A landscape with many valleys, sampled at points; each row gives a point and its height.
A ball rolls from a point to whichever of its 3 nearest points has the largest drop for the distance, and stops where none of them is lower. Distance is the straight distance between rows; heights are no part of it.
k_260 height 198: [-13  56 -47 -17  60  15 -44 -13  36  -5  30 -11  44  -1  24 -25   0  -7
  25  18  -6 -45 -32  21]
k_693 height 736: [  4  -6   3  12 -28  -2  18 -13 -39   0 -24 -18 -28  56  52  18  -6 -40
 -13 -45 -13  -7  18  63]
k_656 height 186: [ 30  -1   6   1  -3   2  11 -22 -14  -6 -19  -9 -29  -2  27   9 -25 -29
 -22 -27  18  14  42  39]
k_227 height 741: [  3  -7  -8   8 -28   2  12  -7 -45   3 -18 -18 -32  68  55  16   2 -44
  -4 -35 -17 -21  16  66]
k_462 height 196: [ -7  62 -42 -13  62  12 -49 -15  42  -7  24 -17  35   0  37 -26 -11  -1
  27   7  -7 -39 -26  27]
k_845 height 172: [-11 -22  18  23 -28  -1  17   0 -25  -6  -1  24 -15   9 -45 -14  -2 -28
 -23  13   9  13  43  -2]
k_360 height 224: [ 22 -16  19   6  -8  14  14   8 -33 -30 -24   7 -36   2 -20 -14  14 -46
 -26   8  13   8  60  22]
k_295 height 475: [ 13   0 -40   8  19  -3 -54 -14 -27  30  -8 -18  -9  56  43   2   7 -11
   9 -47 -14 -57   3  42]
k_386 height 217: [ 30   2   3  -3  -8  -1  11 -23 -12   1 -16 -11 -20  -1  32  15 -30 -26
 -25 -20  19   5  31  32]
k_525 height 422: [ 28  -3   0  -8  -7 -13   8 -20   2   8 -21 -21   8  13  39  23 -11  -2
 -23  -6   1 -31  -8  17]
k_70 height 386: [-21  35 -25 -17  20   5 -24  10  24  -9  10 -16  38  19  24  -1  27 -10
   3  27 -25 -27 -31  -8]
k_130 height 281: [ 35  -1  -4 -14  -2  -3  11 -20 -13   8 -10  -3  -6  -8  20  16 -29 -19
 -26 -13  22  -7  24  18]
k_252 height 189: [ -5   4   1  -1  17  -2  -8   6 -14   1  26   5  15 -22  -9  15  -1  42
  20  -6  -6  35  -4 -29]
k_563 height 342: [ 14   2   8  15 -26  -5  14 -23 -21   3 -20 -17 -25  31  49  21 -21 -29
 -20 -42   2   8  22  52]
k_414 height 621: [  6   0  -3 -18  17  -2   6   4 -19   6  13   6  34  -7   6  23  -5  21
  -3 -18  -5  13  -2 -23]
k_316 height 453: [ 22  -5  -5  11  -6 -14 -15 -18   0   3 -21 -27   2  29  40  14   4   7
 -15  -3  -5 -41 -17  27]
k_453 height 473: [ 11   0 -32  18   2  -8 -46 -17 -22  23 -11 -17 -10  53  38   5  15  -4
   2 -35 -11 -52  -5  43]
k_528 height 218: [ 29   0  -6 -11   2   5  10 -19 -24   4  -6   3 -12  -9   6  10 -23 -25
 -24 -11  28  -1  38  18]
k_614 height 270: [  0 -31  52  20 -28  -1  36  20 -25 -20 -15  27 -33  15 -26 -16  13 -53
 -38  -3  -6  21  48 -12]
k_666 height 173: [-19  29  -8 -14 -42  29  10  35  23   6  15  26   6 -43 -49 -23  16  39
  33  37  22  22 -43 -49]
k_665 height 504: [  4  24 -24  -2  35   4 -34   2  20 -19  -7 -28  15  22  40  -7  25   9
   6  18 -21 -35 -22  13]
k_89 height 191: [ 13 -24  33  12 -20   8  22  15 -34 -31 -25  17 -35  12 -26 -16  21 -55
 -33   7   5   8  56   6]
k_507 height 332: [-12  29  -2 -24   5  -9 -19  -2  46  16  33  -5  16 -48  -9   5  -4  24
  42   1  -6  28 -36 -38]
k_7 height 84: [  2 -18   1   9   0  -1   2  -6 -36   4  13  19   9  -8 -41   4  -6  19
  -4   2  15   5  20  -4]
k_768 height 185: [ -9 -25  36  25 -31  -1  27   9 -21 -14  -8  27 -27  13 -41 -16   6 -45
 -30   8   0  19  45  -8]
k_324 height 524: [ -4 -55  55   1 -19 -12  33  11  19  14   1  27 -57 -49 -46 -11 -19 -32
 -18  -3   8  47  18 -35]
k_806 height 200: [-10 -10   5  -3  -9   3  19  20   1  -9   3   5 -12 -33 -36 -13   7  48
  34  37   9  29 -11 -21]
k_980 height 170: [ -6  16 -11 -14 -10   7  -4  21  14   0  20   1  -7 -47 -29  -6   9  46
  43  33   7  34 -18 -33]
k_200 height 467: [ 10   2 -35  13  22  -6 -57 -10 -18  26 -13 -20  -3  52  39   1  13   1
   8 -45 -14 -54  -3  40]
k_517 height 254: [ -5 -26  10  19 -13  -5   8  -7 -28  -1   8  23   1  -5 -53  -5  -8  13
  -5   9  18   9  23  -3]
k_758 height 204: [ -6  -2   3   1   5  -1  -1   8  -9 -10  18  -1   0 -32 -24   2  -1  53
  31  12   2  35  -3 -22]
k_87 height 446: [ 15   9 -14   2  24  -6 -29  -2  10 -13 -17 -32  13  24  40   2  22  14
  -3  12 -16 -40 -22  19]
k_697 height 209: [ 31   1   7  -3 -12  -8  12 -28  -5   7 -16 -16 -14   5  35  19 -30 -22
 -24 -21  14  -7  15  31]
k_273 height 468: [ 11  15 -20   7  36   2 -38   2  13 -17  -9 -31   9  24  41  -4  28  13
   0   9 -17 -39 -20  22]
k_382 height 187: [-15 -37  18  -7 -17   9  63  31  23   0 -23  25 -11 -37 -53 -15  -2  25
  10  19  17  30 -22 -34]
k_520 height 445: [ 16   2 -12  12  16 -10 -28 -10   7  -3 -17 -34   7  29  40   6  17  18
  -7   1 -15 -46 -20  24]
k_477 height 353: [-11 -35  17  20 -13 -11  18  -2 -12  -2   2  15  -3 -12 -52  -9  -4  33
   6  24  11  13   8  -7]
k_635 height 573: [ 13  -1  -4 -18  16   0  10  -2 -24   9   8   7  31  -6   4  23  -8  15
 -10 -18   2   3   5 -21]
k_309 height 178: [ -8  16  -5 -12   2   1 -11  10  10   1  26   1  -4 -46 -20  -1   1  48
  40  16   5  36 -15 -33]
k_48 height 383: [-24  31   3 -15   1 -14 -19  -6  42  14  35  -5  33 -23   7  11  -4  20
  31  -5 -20  27 -35 -37]
k_49 height 234: [ 33 -10  14   4   6  12   5 -13 -27 -23 -27  -7 -43  -6  10  -1 -11 -37
 -20 -24  18  17  58  43]
k_926 height 150: [-12 -23  13  -9 -20  12  54  31  17  -5 -19  17 -10 -31 -47 -17   4  37
  20  31  13  28 -23 -31]
k_866 height 162: [-13  24 -13 -16 -32  22   5  36  19   2  14  20   2 -48 -42 -19  15  38
  39  38  19  22 -39 -42]
k_397 height 212: [-14  25  -1 -18   6  -9 -20  -1  33  11  32  -6  12 -42  -3   9  -5  32
  37   2  -9  36 -24 -39]
k_499 height 256: [  1  11   0 -22  17  -4   9  11  -7   3   5  -3  42   4  23  23   4  11
  -9  -9 -19   1 -12 -25]
k_308 height 359: [ 16   5   1  15 -29 -13   3 -23  -8  10 -17 -22 -16  31  45  19 -18 -19
 -21 -24   2 -18   3  43]
k_249 height 288: [-27  44 -32 -14  28   8 -37   2  30  -9  25 -12  44  16  13 -11  25 -13
  15  28 -21 -33 -35  -1]
k_539 height 236: [ -3  49 -36   2  64  12 -52  -9  35 -12   8 -27  20  13  49 -24   0   7
  21  -2 -15 -30 -18  29]
k_158 height 231: [ -7 -57  43   2 -20 -12  48   8  24  14 -13  28 -36 -38 -56 -13 -19 -14
  -9   5  12  31   2 -30]
k_333 height 471: [ 10  13 -25  18  41  -1 -54  -6   5  -6 -13 -30   7  34  44  -7  21  23
   9 -19 -13 -41 -14  35]
k_220 height 830: [ 11  -8  -6  -5   2   3   2 -11 -35   7  11  22  14  -7 -26  11 -10   4
 -14  -8  21   4  26  -5]
k_357 height 190: [-13 -27  11   4 -10  -2  30  14   0 -10  -7   7 -10 -25 -47 -14   0  45
  25  34  12  23  -7 -16]
k_992 height 720: [  4  -2 -24   6 -25   0  -4 -10 -47   7 -15 -19 -36  68  53  17   8 -42
   3 -31 -20 -36  16  63]
k_613 height 242: [ -9  45 -36 -10  47  12 -43   0  30 -17  10 -23  22  13  36 -17  21  -7
  14  25 -16 -36 -25  12]
k_363 height 194: [-22  27   5  -3 -52  32  19  34  35   8  20  41  18 -40 -52 -23  13  41
  24  32  27  24 -52 -59]
k_623 height 203: [-11  12   4 -12  15  -4  -4   3  -9   5  24   2  27 -14   6  20  -3  30
  14 -11 -14  34  -7 -32]
k_406 height 202: [-17  22   1 -13   9  -6  -5   5  11   4  26  -1  32  -9  13  18   1  23
  15 -10 -22  30 -17 -36]
k_881 height 434: [ 21   0  -4  -5  10 -10  -5  -4   6  -1 -21 -26  15  22  38  17  11   8
 -13   9 -11 -41 -22  11]
k_692 height 248: [-15 -41  20  -6 -13  19  59  40  26   7 -21  39 -10 -47 -57 -14  -1  17
  -3  -1  20  39 -23 -46]
k_243 height 551: [-37  33   1 -10   2 -12 -16  -5  41  11  32  -6  46  -3   7  12   3   7
  18   3 -27  13 -41 -32]
k_737 height 458: [ 14   1 -27  23  13 -11 -51 -13 -12  15 -12 -23  -3  48  39   1  14   9
   1 -31  -9 -51 -12  41]
k_52 height 184: [-10  13  -2  -6  13  -5  -7   4   3  -1  30   1  12 -27  -8  11  -1  44
  28   0  -6  41  -9 -32]
k_625 height 271: [-17 -39  48  26 -33 -15  33   1   2  -4   0  28 -30   0 -41 -14 -10 -33
 -26   3   0  32  34 -18]
k_129 height 188: [-16  21   2 -10   9  -7 -13  -1  17   6  30   0  22 -28   4  16  -5  31
  28  -6 -16  38 -18 -37]
k_16 height 478: [ -1  38 -30   9  63   7 -59  -6  20  -7  -4 -32  17  27  55 -21   0  18
  21 -25 -18 -29 -13  35]
k_610 height 266: [-15 -45  34  23 -26 -17  37  -3   8   0  -9  19 -13 -15 -58 -13  -9   8
  -1  21  11  14  11 -11]
k_985 height 177: [ -9 -22  12  21 -23  -3  10  -6 -26  -2   3  23  -7   4 -52  -9  -6 -10
 -15  12  14   9  35   0]
k_45 height 201: [-19  55 -48 -19  57  12 -45  -8  34  -1  41  -5  57  -1  10 -24   3  -5
  31  16 -11 -48 -38  18]
k_111 height 347: [  3  33 -29   7  53   8 -54  -5  24 -17  -2 -30  10  20  47 -15  18  14
  15  -2 -13 -33 -19  24]
k_81 height 251: [ -3  42 -35  -2  54  11 -50  -3  28 -16   7 -27  18  15  42 -19  17   5
  14  13 -14 -35 -19  19]
k_326 height 450: [ 31  -1  -2 -20  -2  -8  16 -19  -4   9 -13  -9  11   0  28  23 -19  -6
 -22 -10  10 -20   4   9]
k_670 height 388: [ 33  -4  -6 -19   4  -3  15 -16 -14   9  -8  -2   9  -8  14  20 -20 -11
 -22 -14  17 -13  15   5]
k_526 height 462: [ 18  -1  -4 -26  14  -1  11  -3 -19   8   1   5  30  -4  12  21 -12   6
 -17 -14   3  -6   4 -16]
k_982 height 461: [-12  34 -24 -13  28   8 -27  10  24 -15   6 -23  28  20  32  -4  28  -3
   3  28 -23 -30 -27  -4]
k_909 height 207: [ -4  49 -39  -6  57  16 -53  -7  34 -13  14 -22  25   9  41 -23   6  -1
  21  12 -10 -38 -23  23]
k_594 height 205: [-32  44 -41 -12  37   9 -40  -7  33  -1  38  -2  61   7  -5 -16  17  -7
  28  23 -16 -40 -42   8]
k_461 height 613: [  3   2 -25  17 -27  -7 -20 -17 -32  17 -10 -19 -25  60  45  14   7 -22
  -7 -29 -12 -39   3  56]
k_784 height 211: [-17  20   0 -16  11  -4   0   9   7   4  19  -3  39   0  21  19   5  18
   8  -8 -24  19 -18 -34]
k_168 height 440: [ 29  -4  -4 -23   6  -4  13 -10 -11  11 -11  -3  20  -3  23  24 -13  -1
 -21 -10  10 -19   2  -1]
k_561 height 764: [ 12  -1 -38   7  -7   1 -27 -13 -48  19  -7 -19 -40  66  53  12   8 -38
  12 -28 -17 -49  16  57]
k_232 height 460: [ 14  11 -19  11  31  -4 -42  -3   9 -12 -16 -30   9  27  42  -3  21  18
   1   3 -16 -39 -22  24]
k_368 height 333: [ 16  -1  -2 -25  16  -4  13   0 -11   8  -2  -1  35   1  22  27  -4   7
 -13 -10  -5 -11  -7 -18]
k_91 height 702: [  1 -55  70  14 -17 -13  27  17  -1   0   9  28 -64 -36 -36  -6 -14 -37
 -26 -10   1  58  35 -37]
k_468 height 563: [ 12   0 -16  23 -25 -15 -21 -22 -16  15 -14 -24 -15  53  45  16   0 -11
 -13 -25  -7 -39  -6  47]
k_167 height 317: [-12 -37  20  24 -19  -9  21  -6 -16  -4   3  22  -7  -4 -55 -11  -8  14
  -3  18  14   9  17  -4]
k_364 height 488: [  0  32 -27  14  62   5 -59  -7  13  -4  -7 -27  17  30  55 -16   5  17
  19 -31 -18 -30 -15  36]
k_231 height 160: [-12  14 -10 -16 -20  14  10  28  13  -2   9  10 -10 -46 -37 -17  14  41
  37  40  13  29 -24 -36]
k_487 height 174: [  7 -12  -4   2  -9   9   4  -8 -35  -3   2  21  -7  -5 -36  -4  -8 -24
 -20   2  24   1  46   7]
k_493 height 183: [ -6  24  -6 -20   4  -2 -17   5  20   5  29  -3   0 -50 -14   3   0  39
  43  14   1  37 -23 -38]
k_842 height 659: [  8  -6  -1 -11  15  -1   3  -3 -32   5  15  15  25 -11 -12  19  -7  22
  -2 -15   6  11  10 -17]
k_621 height 430: [ 27   1  -2 -12   5 -10   3  -6   7   1 -20 -24  18  14  35  19   0   4
 -20   3  -6 -35 -16   7]
k_651 height 235: [-17 -35  50  28 -34 -11  33   4  -4  -8  -5  31 -29   7 -35 -17  -2 -38
 -30   3  -3  31  38 -18]
k_593 height 179: [ -4 -21   6  14 -16   1   5  -7 -36  -1   6  22  -2  -1 -49  -7  -7  -8
 -17   9  19   5  36   2]
k_903 height 243: [-42  40 -24  -7  19  -1 -33  -2  35   2  34  -4  56  15   0  -9  21  -8
  17  23 -25 -29 -46  -9]
k_429 height 216: [ 23  -5 -12  -8   1   8   6 -12 -33   2   1  15  -4  -9 -19   6 -17 -23
 -21  -4  25   1  40  10]
k_373 height 447: [ 12   8  -7 -18  12  -3   3   5   7  -4 -11 -20  30  15  36  18  11   5
 -12  10 -20 -25 -20  -6]
k_412 height 302: [ -3 -58  40  -3 -16  -8  42  15  24  17  -8  33 -45 -52 -58 -13 -19 -19
 -15  -3  15  34   2 -36]
k_801 height 575: [-27  31   5 -16   3 -16 -17 -12  55  13  32  -6  36 -30  -3   7  -4  16
  34   0 -21  16 -46 -31]
k_403 height 215: [ -5  29 -10 -28  -2   1 -18  10  35  13  33   0   4 -62 -26   0   4  35
  47  15   7  24 -31 -42]
k_633 height 208: [ -8 -56  38  -4 -16  -5  53  18  28  15 -16  29 -26 -44 -57 -14 -13  -5
  -6   3  17  27  -6 -32]
k_804 height 510: [-17  28  -8 -18  13   0  -4  11  12  -2  10 -11  43  16  28  13  17  -2
   1   9 -30  -8 -30 -24]
k_967 height 498: [ 10   2 -41   8   2  -3 -45 -15 -30  29  -8 -16 -21  59  44   9   9 -22
   9 -36 -16 -56  10  47]
k_868 height 197: [ 33  -2   0  -1   0  10   7 -18 -20 -10 -14  -4 -31  -9  14   6 -21 -32
 -21 -18  22  11  49  32]
k_714 height 181: [ 28  -5  -2  -4   1  14   7 -14 -25 -14 -14   3 -28 -11  -3   0 -14 -37
 -23  -4  24  10  52  26]
k_810 height 238: [ 28 -12  10   4   0  16   7  -1 -30 -27 -24  -1 -42  -8  -9  -8   0 -42
 -24  -6  20  13  58  32]
k_743 height 168: [ -3 -17   7  14 -19   7   7  -2 -33  -6   2  26 -12   2 -43 -10  -3 -26
 -22  10  16   7  43   3]
k_576 height 223: [ 24  -5  15  11  -9   1  12 -19 -24 -11 -25 -15 -31  15  37  11 -23 -32
 -19 -47   9  20  39  54]
k_776 height 301: [ 18   2   5  13 -25 -10   9 -26  -7   4 -18 -19 -19  25  43  19 -22 -25
 -21 -29   7  -1  15  45]
k_991 height 747: [ 13  -6 -32  -2  -7   7 -13 -15 -55   8  -9 -20 -47  67  59  17  10 -45
  17 -27 -25 -48  25  63]
k_181 height 260: [-13 -50  37  14 -22 -17  44   3  19   5 -13  21 -21 -23 -55 -12 -14   3
  -2  19  13  21   4 -19]
k_586 height 645: [-15 -49  49  17 -27 -19  39   0  21   7  -3  25 -37 -21 -46 -15 -20 -21
 -17   4   6  34  20 -26]
k_71 height 182: [ -9   0  -1  -7  -6   6   6  18   0  -8   8   1 -13 -36 -30  -7   4  50
  37  31   8  34 -10 -26]
k_987 height 321: [-30   8  13   1 -45  40  45  37  41   3   9  47  10 -36 -46 -22   2  36
   7  16  26  47 -47 -64]
k_705 height 171: [ 20  -6  -5  -3  -4  13   5  -8 -32 -10  -9  13 -21  -7 -19  -2 -11 -34
 -22   1  27   3  52  20]
k_342 height 282: [ 27  -3 -11 -17   4   7   7 -13 -28   8   1  13   1 -14  -6  11 -21 -18
 -21  -9  24  -4  31   8]
k_94 height 81: [ 14  -7  -6 -16  13   3   7  -4 -30  11   9  14  25 -10 -10  18 -11  12
 -12 -14  11   3  15 -12]
k_565 height 735: [ 11 -58  80  17 -16  -5  27  24 -16  -3   9  27 -68 -31 -30  -4  -5 -33
 -30 -19  -1  64  40 -37]
k_336 height 167: [  1 -13   6   9 -16  11  11   3 -36 -11  -3  22 -15   4 -37 -10   1 -34
 -25  11  15   6  50   7]
k_205 height 402: [  3  26 -29  12  54   6 -54  -6  19 -13  -8 -33  10  25  47 -14  16  18
  12  -8 -18 -33 -17  28]
k_615 height 299: [-18 -39  40  27 -33 -19  32  -5   2   0  -3  25 -25  -1 -47 -15 -11 -17
 -18  12   7  22  27 -14]
k_300 height 416: [  2 -37  64  19 -26  -6  38  22 -22 -15 -12  29 -36  11 -25  -9  12 -52
 -40 -11  -7  31  50 -23]
k_376 height 199: [-12 -50  29  -4 -15  -1  58  25  26   8 -22  28 -18 -37 -54 -13  -8  12
   2  10  14  23 -15 -33]
k_604 height 261: [-15  45 -40 -12  43  12 -42   0  31 -11  20 -18  31  12  27 -18  21  -9
  16  27 -14 -38 -25  10]
k_870 height 456: [ -7 -42  63  24 -27 -14  37   8  -1  -4   1  30 -44  -4 -34  -9  -7 -41
 -30 -11  -6  44  37 -29]
k_573 height 166: [ 12 -10   3   7 -10  14   9   1 -34 -17  -9  17 -24  -2 -27  -8  -1 -39
 -25   6  19   4  54  14]
k_757 height 454: [  7  21 -28  17  52   2 -57  -6   6  -3  -8 -29  11  35  47 -13  14  20
  13 -26 -17 -37 -13  33]
k_511 height 660: [  2 -16   0   3   3  -1   0  -2 -36   2  14  16  14 -13 -33   8  -5  33
   3  -4  13  16  14  -9]
k_848 height 514: [ -4  22 -15 -13  22   2 -16  10  14 -16  -6 -24  26  20  37   5  26   1
  -3  22 -26 -29 -26  -5]
k_803 height 192: [ 26  -1  -7 -10  -2  10   6 -15 -26  -4  -8  10 -16 -12  -4   8 -17 -29
 -19  -5  26   2  45  17]
k_820 height 693: [  6   2 -11  17 -34  -9  -5 -17 -28  12 -12 -20 -25  55  48  20  -2 -26
 -11 -30 -11 -25   4  56]
k_935 height 310: [-16 -35  27  28 -26 -11  18  -6 -14  -1   3  22 -10  -2 -54 -13  -8  -1
 -10  17  10  12  24  -6]
k_624 height 739: [  1  -6  -4  -5  15   0   1   1 -28   2  19  10  21 -14 -16  14  -7  36
   5 -11   3  19  10 -18]
k_729 height 616: [ -7 -54  54  14 -23 -17  38   4  23  10   0  28 -48 -34 -45 -12 -19 -30
 -17  -1   7  42  20 -30]
k_178 height 147: [-11 -40  22   8 -17  -7  39  10   8  -3 -14  14 -12 -23 -52 -14  -4  33
  13  28  12  18  -5 -17]
k_662 height 492: [-31  30   4 -10   4 -11 -14  -3  34   8  32  -6  41  -6  11  13   1  12
  18   0 -25  21 -35 -34]
k_312 height 152: [-14  17  -8 -16 -29  20  15  39  15  -1   7  14  -5 -44 -40 -18  15  39
  36  42  17  26 -32 -41]
k_790 height 587: [ -4 -18   5  12   5  -4   0  -1 -23  -5  15   9   6 -19 -35   3  -4  46
  16   7   9  23   9 -13]
k_440 height 169: [ -1 -17  16  13 -20   9  16   8 -33 -19 -10  23 -23   9 -35 -15   7 -46
 -31  10  11   7  51   8]
k_618 height 537: [-26  29  -6 -16   9  -2  -8   9  20  -1  16  -9  45  15  21  13  14   0
   2  10 -28  -4 -29 -27]
k_28 height 250: [-10 -25  11   9  -6  -7  19  10  -7  -6   0   6 -10 -21 -46 -10  -2  47
  24  28  10  20  -1 -11]
k_29 height 210: [ 32  -4   8   3   3   8   8 -18 -21 -17 -19  -9 -38  -5  19   8 -21 -35
 -20 -26  20  17  52  42]
k_843 height 676: [  5 -14  -2   0  10   1   2  -4 -37   4  15  16  20 -10 -31   8  -8  22
  -4  -6  15  10  20  -9]
k_188 height 176: [ -3 -21  29  18 -24   6  22  12 -29 -20 -13  24 -29  11 -32 -15  11 -48
 -32   7   2  14  52  -1]
k_58 height 674: [  4   1 -24  15 -28  -3 -15 -13 -39  16 -15 -19 -31  66  48  16   7 -32
  -5 -31 -13 -36   8  58]
k_746 height 474: [ -8 -24   9  15  -2  -7   9   1 -23  -5   9  10   3 -16 -47  -5  -3  42
  13  13  11  19   9 -11]
k_80 height 175: [  4 -18  24  10 -19  11  21  11 -33 -24 -17  20 -31  11 -30 -14  13 -51
 -29  10   6  10  54   7]
k_415 height 624: [-40  32   0  -8   4 -12 -21  -6  46   8  31  -8  51   4   2   7   8   2
  19   6 -27   3 -47 -25]
k_913 height 219: [ 33  -7   7   5   3  12   6 -11 -26 -18 -20  -3 -41  -9   6  -1 -11 -37
 -22 -16  26  17  56  38]
k_508 height 439: [ 17   5 -11   1  17  -9 -18  -2  12  -9 -20 -32  13  23  40   9  18  12
  -8  11 -13 -42 -24  13]
k_518 height 452: [ 17   0 -19  24   7 -14 -44 -15  -4   9 -18 -28  -1  41  39   4  18  13
  -3 -19 -10 -48 -17  36]
k_936 height 476: [ -8  25 -19 -15  23   5 -19   9  20 -13  -1 -20  30  19  33   0  27  -4
   2  27 -25 -30 -27  -4]
k_534 height 503: [ 10   1 -25  23 -18 -11 -36 -17 -23  20 -11 -21 -13  55  38  10   9 -11
  -6 -28 -10 -47  -4  47]
k_207 height 489: [ 23  -6 -10 -15   6   1  10  -8 -27  11   5  10  15  -8  -4  16 -19  -5
 -19 -14  19  -6  23  -2]
k_22 height 399: [ 19   0   0  13 -26 -17  -4 -27  -6   9 -19 -23  -9  33  45  20 -10  -7
 -18 -17   0 -27  -5  39]
k_591 height 390: [ 24  -3  -3 -23  10  -7  15  -4  -5   6 -11 -10  24   2  29  23  -8   3
 -17  -5  -2 -20  -7  -7]
k_269 height 290: [-25   1  10 -10 -35  32  48  44  25   0  -7  34   2 -33 -46 -19   8  36
  14  26  21  41 -37 -52]
k_327 height 449: [ 18  -1 -14  20   2 -13 -32 -15  -1   5 -19 -30  -1  38  43   9  13  12
  -8  -9  -9 -47 -20  32]
k_210 height 413: [-23 -16  12 -10 -27  24  60  44  26   1 -17  32  -4 -35 -46 -18   5  29
  12  19  17  38 -29 -45]
k_971 height 42: [-20  -3   5  -9 -28  21  44  40  17  -5 -10  19  -7 -34 -44 -22  11  37
  23  39  16  31 -29 -36]
k_132 height 661: [-41  33  -1  -8   4 -14 -24  -8  48   5  36  -7  56   4  -2   2  10   1
  22  12 -29  -4 -51 -21]
k_428 height 214: [ -7 -56  34  -8 -14   1  53  20  29  16 -19  32 -29 -47 -61 -12 -13  -5
  -9   0  20  29  -9 -39]
k_12 height 647: [-34  30   5  -9   4 -18 -20 -11  59  13  33  -6  49 -15  -3   7   0  13
  30   4 -23   8 -50 -26]
k_559 height 262: [ 22   3   6   7 -15  -6  12 -28  -9   0 -19 -15 -24  12  42  18 -28 -26
 -22 -30  10   5  25  44]
k_884 height 193: [ -6  64 -44 -18  67  11 -43 -17  44  -1  27 -15  46  -3  35 -25 -21  -2
  29   5  -3 -45 -34  28]
k_443 height 132: [-14   8  -4 -13 -30  21  27  39  17  -3   0  17  -4 -37 -42 -20  13  37
  34  40  16  29 -29 -39]
k_438 height 195: [-14 -20   8  -3 -17   3  36  23   6  -9 -11   8 -11 -29 -44 -15   4  43
  28  36  12  25 -13 -25]
k_786 height 472: [ -3  19  -7 -24  14  -1   2  12   6  -4  -3 -14  38  15  33  19  14   1
  -6  10 -24 -16 -22 -18]
k_521 height 180: [-10  16  -2  -9   7  -2 -11   7   8   2  29  -2   2 -39  -9   7   0  43
  35  10  -3  38 -12 -33]
k_331 height 725: [  5   1  -3  18 -34  -4   7 -15 -29   5 -17 -19 -26  52  51  20  -7 -32
 -15 -40  -9 -10  10  60]
k_194 height 410: [ 28   0   2   4 -15 -18   7 -24   1   9 -19 -23  -5  18  39  20 -18  -8
 -22 -12   7 -25  -1  28]
k_622 height 264: [ -8  61 -37  -4  64  10 -52 -17  38  -8  13 -29  31  11  53 -24 -18   1
  26 -11 -12 -33 -23  33]
k_261 height 499: [-31  35 -13 -14  13   2 -18   6  28  -3  20  -9  46  19  19   5  21  -8
   7  19 -29 -15 -35 -19]
k_277 height 522: [-31  -9  15  -2 -30  39  56  42  32   1  -9  47   2 -40 -49 -16   2  33
   3   6  24  49 -36 -59]
k_782 height 459: [ 15  -1 -19  23 -10 -14 -32 -20 -12  15 -16 -25  -9  48  38  11  11   5
  -7 -19 -10 -47 -14  41]
k_497 height 618: [ -6 -53  58  11 -22 -16  35  10  17   9   5  27 -59 -39 -43  -9 -15 -33
 -23  -6   6  48  25 -33]
k_649 height 437: [ 22   1  -3 -19  11  -7   9   1   3  -1 -15 -19  25  17  35  19   5   6
 -15   7 -14 -30 -19  -6]
k_934 height 532: [-32  30   2 -11   3 -17 -17  -8  43  11  29  -6  43 -11   5   9   1  12
  26   1 -24  18 -41 -32]

Two balls start at each pair of points below. Name the first point that both come to, or write -.
k_89 / k_935: k_336
k_373 / k_784: -
k_232 / k_782: k_508

Where does a ball stop that starts at each point below?
k_273: k_697
k_129: k_971
k_615: k_573
k_300: k_573
